Points, in no order, along strands that fork, close into loops and pass close to each other.
In the rows, zero is written as 128.
Points whose rows are less than 118 apart are linked; no others are. Some points are linked to none.
bip: [124 118 120 122 117 113 159  66 108 148  63 144 173 101 176 182 104 106
 126 107 132 149 166]
vofi: [111 174 191 150  94 164 154 178 110 158 171 110 134 127  96  62  98 166
 126 106 122 153 186]
depu: [ 91 145  98 109 107 153  94 101 157 158 154  71 166 125 144 217 161 121
 156 102 136 106 127]
gafim: [177 113 132 115 141 110 163 191 119 151 110 130 104 160 154  88  99  96
  67 156 123 150 115]
sogi: [131 149  94 133 164  52 187 135 140 150 122 141 115 113  99 102 139 121
 109 196 117  84 138]
Veboz: [126 119 130 113 115  96 154  67 135 159 124  98 131 121 129 141 175 139
 135 155 119 110 123]
vabud: [ 66 120 105 118 197  78 162 125 147 136  85 154 115  71 112 142 112 149
 113 130 115  58 137]
pofa: [136 134 141 111  76 120 111  81 134 135 141  92 139 112 128 123 167 163
 166 117 137 135 132]
bonuf: [ 91 155 129 110 122  93 166 142  99 203 114 111 149 131 137 171  92  88
 115 128 151 143 185]
fiso: [107 145 130 175 131 201 124 215  90 107 195 118 128 168 116  88 101 120
 112 104 139 167 139]
Fedam: [143 101 114 139  65 166 132 167  96 153 160  66 133 136 129 128 135 109
 129  82 119 158  82]
Gaz: [175  97 103 165 113 151 112 134  95  89 125 149 135 123 164 113 139 102
 127 143 150 167  76]
gufo: [ 90 160 181 100 100 166 141 188 133 189 183 114 123 138  94 110 116 131
 131 115 126 132 176]
geme: [ 89 155 121  99  95 157 122 133 124 168 115 101 153  91 149 204 110 127
 161  75 153 135 124]
viv: [127 105 169 106 138 180  75  96 137  81 179 121 173 105 162 176 157 131
 168 142 147  74 113]
Kalop: [141 110 107 158 135 118 151 151 133 114 212 158 115 155 103  47 133 129
 147 163  98 108 115]
Gefib: [136  97 116 101  92 130 179 153 131 164 142 128  90 129 147  85 111 127
  83 126 107 130 114]
kes: [118 144 171 143 124 142 153 185 115 123 146 156 126 111  95  70 102 158
 127 102 110 149 136]
Zokot: [ 90 183 157 121 156 152 121 172 120 147 103 184 142 107 112 143  93 135
 141 135 135 111 162]
duge: [160 100 167 123 171 103 139 110 125 152  93 144 124 153 133 155 125  93
  63 168 101 165 168]
feped: [107 151 135 134 110 166 103 187  87 131 152 152 157 125 165 130  83 106
 123 115 176 139 132]
pag: [118 129 140 139 115 142 127 158 135 150 143 102  90 140  54 105 162 136
 178  91  75 163 125]
daped: [162 138 137 111 163  56  95 124 112 161  73 154 125 161 133 166 108  97
 113 159 114 102 125]
feli: [138 115 140 101  88 141 168 105 160 115 138 127 159 112 136 134  88 137
 142 130 144 111 129]
Vimi: [103 128  80 150 174  96 168  98 127  75 110 164 134 132 160 121 110 140
 106 162 176 114 166]
gezin: [ 99 112 109  94 165 102 109  97 135 145 148 170  65 114 162 103 146 141
  90 145  81  79 120]
pezet: [111 169  97 150 103 148 155 135 163  97 128  94 105 157  82 109 112 135
 124 103 194 152 144]
leko: [185 136 104 162 126  96 121 177 130  97 159 124 121 161 100  55 129 123
 131 174 112 117  96]
Maki: [148 139  97 131 153 118  76 122 124 110 102 114 103 214 157 155 135  87
  86 148 167 145 123]
vor: [138 109 144  98 113 119  94 132 134 109 133 112  75 177 124  96 129 152
  91  95 105 114  85]
mulud: [121 125  94 159 142 115 132  74 135  69  81 141 119 147 156 128 129 144
 104 111 169 165 169]
Puvu: [119 147 135 161 120 172  98 218  62 114 151 143 143 139 122 105  72 110
 144  86 121 150  95]
sele: [ 72 120 102 150 110 108 191  38 137 141  67 109 156 124 157 182 111 108
  99 114 110 147 146]
Dos: [160  76 140 131 143 139 165  93 141  91 105 141 172 130 169 152 111 108
  82 173 152 145 116]
Guzot: [157  99 180 116 118 151 136  80 140 107 127 117 187 120 159 167 101 140
 118 149 140 139 152]
Zus: [ 89 133  80 107 193  84 104  95 116 133 107 166  87 125 186 150 153 128
  81 129 125  92 123]
naz: [133 123 163 101 144 135  94 124 139  81 122 139 157 109 131 158 119 154
 167 117 168  65  95]
ziza: [152 126 137 134 170  93 136 117 171 106  76 187  97 141  86 112  96 143
  92 138  90 132 135]
Mun: [109 176 163 130 154 122 110 165 114 146 159 183 121 124  93  84  97 152
 128 132  95 103 161]
dozo: [163 101 146 122  60 192  87 104 143 139 160  52 181 113 144 191 145 124
 150  95  90 140  76]
Lono: [106 113 140 138  97 189 155 148 133 123 142 118 130  73 102 119 161 145
 153  99 112 185 157]
Zuror: [189 111 114 157 150 111 158 199 126 104 132 139 125 148 130  78 111  94
  94 202 142 154 121]
sivi: [133 124 113 175 108 176 116 160 134 115 161  97 113 124  78 112 160 111
 165  96  95 210 142]
mugo: [145 130 157 109  93 139  83 117 149 151 155  82 115 132  92 133 168 135
 162  79  84 156 150]
dumad: [104 138  39 128 165  85 102 115 122 106  97 156  95 116 163 139 140 129
 123 132 137  81  75]
Zusug: [ 70 160 102  97 104 127 122 121 105 155 122 134 134  72 159 155 112 145
 174  77 153  71 119]
Dalis: [131  85 140 108 133 162 143 117 174 118 107 115 116 137 110 164 149 114
 104 146 113 130  84]
mar: [138 148 126 148 113 150 108 151 107 133 117 136 147 162 137 169  82  86
 132 126 179 172 168]
Vav: [ 92 139 150 136 108 194 116 165  92 134 128 128 147  56 145 140 158 159
 157  74 119 160 121]
Kam: [152  88 145 120 108 129  62 115 104 123 178  71 112 190 131 102 168 145
 126 102 107 123  68]
vam: [112 119 141 122 168 139  93 116 140 118 190 155  95 137  99 107 190 134
 147 149  95 125 147]
vad: [ 98 122  80 168 122  99 178  63 134 121  68 115 148 162 170 146 119 108
  72 140 154 164 160]
pinum: [151 144 126 115 129  54 151  50 146 121  95 135 123 104 112  93 187 166
 155 165 115 101 125]
Dovu: [ 98 149 123 148 133 200  99 163 118 113 225 127 123 201 116  93 110 125
 142 119 115 140 158]
vus: [154 111 125 130 105 131  74 135  87 116 161 114 121 157 146 125 137 104
 159 129 138 129  72]
biza: [111 172 187  85 134 128 105 182 109 194 153 126 126 140 109 154 125 105
 133 133 118 117 181]
vimob: [125  92 145 108  79 181 108 141 103 136 178  87 165  98 157 150 152 127
 157  94 128 131  82]
zavel: [110 109 103 119 145 129  96 130 133 106 120 164 117 107 141 137 126 128
 133 124 136  87  85]
karun: [182 137 113 131 116 141  99 129 123 142  92  93 119 176 139 174 164 100
 117 141 147 171  96]
vade: [127 152 115 124 147  74 175 146 149 134 119 127 119 135 121  97 112 162
  76 163 157 120 178]
kub: [ 98 189 172 107 174 123  89 148 100 168 114 154 148 121 115 177 121 111
 166 118 152 103 191]
Bipam: [104 134 144 101 106 122 140 128  90 171  60 129 164  78 170 205  95 112
 130  75 139 139 141]
dom: [114 151  92 129  98 125 139 189 159  98 124  80  91 144  98  74  95 167
 106  69 179 119 115]
Nafe: [176 116 128 150 117 144 161 121 152 149 149 108 147 147  94 145 141  89
 144 195 130 160 116]
Tov: [119 123 114 139 136  56 178  62 119 137  66 154 174  65 150 155 100 129
 137 130 119  98 144]
Nes: [ 65 137  91 108 169 104 139 127 133 162 114 148 127  58 133 142 101 139
 160  97 146  36 116]
Vog: [ 95 160  90 125 103 150  75  93 156 139 117  66 128 128 144 190 161 133
 133  71 155 174 156]
Bido: [139 112 121 118 111 111 112 140 163  80 118 102  93 153 101  81 116 184
 107  73 161 104  82]
Livuv: [167  84 148 144 133 154 135 100 156  99 129 125 132 155  98 125 169 112
 155 188 111 122  78]
nabut: [121 140 125 139 170 113  88 108 130 107 166 186 101 119 111  87 148 151
 181 122  69  94 127]
ris: [172  96 121 173 162 127 119 168 100  73 124 184 136 117 151  81 123 114
 108 156 136 162 114]
puror: [147 100 161 128 151 118 167 120 150 135  73 163 114 119 109 116 124 131
  82 123 101 166 171]
vitop: [ 86 157 107 126 143 122 159 164 149 100 128 116 123 126 112 117 131 145
 115 133 179 128 164]
Von: [143 158 113 140 133 146  70 146 102 138 157 121 100 204 159 148  98  69
  90 138 157 165 170]
viro: [160 133 111 149 110  92 195  71 157 111 126 124 130 105 107  65 153 154
 159 196 122 102 101]
Funev: [178  91 132 142  82 154 132 156  83 125 109  98 143 107 151 118 155 105
 139 115 117 188  67]
tirak: [161  92 135 138 167 121 131 138 122  47 119 147 147 125 147 124 134 132
 102 182 177 130 124]
vugam: [176 106 147 149 142 150 162  94 148 151 132 119 124 166 122 136 154  88
  94 184 102 191 165]
fakog: [140 133 116 117 119 126  93  73 145 149 104  64 116 168 142 174 152 101
  97  99 136 177 141]
rema: [144 115 111 118 146  73  94  97 105 122 132 176  82 111 133  80 155 170
 134 127  62 113 112]
Logar: [ 91 135 159 104  70 178  96 132 126 112 120 110 153  77 121 146 160 179
 183  52 122 119 106]
neda: [133  79 183 110 115 178  90 117  99 122 185 112 164  69 168 125 150 142
 187 120 119  73  81]
Nav: [ 91 157 132 116 154  85 180  95 141 140  82 170 143  65 111 120  90 159
 138 124 110  75 172]
pip: [134 134 117 137 171  69 118 111 149 112  56 159 122 147  86 153 131 123
 125 156 120 113 128]
Nogo: [164 111 129 143 133 124 137  84 146 114 159 135 126 119 101 109 162 143
 188 185 128  76 101]
mas: [110 143 133 101  93 119 178 133 144 171 141 122 115 106 125  97  74 153
 123 107 123 115 148]
medop: [166 100 152 103 134 113 117 121 143 140  85 134 124 158 114 162 100  92
 114 160 109  99  79]
fug: [129 158  98 150 151  87 156 131 157 127 157 155  89 137  75  74 132 141
 135 166  99  93 139]

A fork is a point with three links, a tip a point with one. Leave the first point through the second and follow the links. Name the first fork or tip that comes.
Dovu / fiso => geme
Nogo / viro => Logar
Gaz / vus => Zuror
Nafe / vugam => Livuv
sogi / vade => Gaz
geme / depu => Dovu
vam / nabut => vimob

A piece is all that can be reached along the links. How many separate loops has the piece of each point below (a circle has one, a figure eight two, a Y none), and how many tips (points with one link)?
dozo => loops 2, tips 2
daped => loops 1, tips 1
feped => loops 1, tips 2
kub => loops 1, tips 0
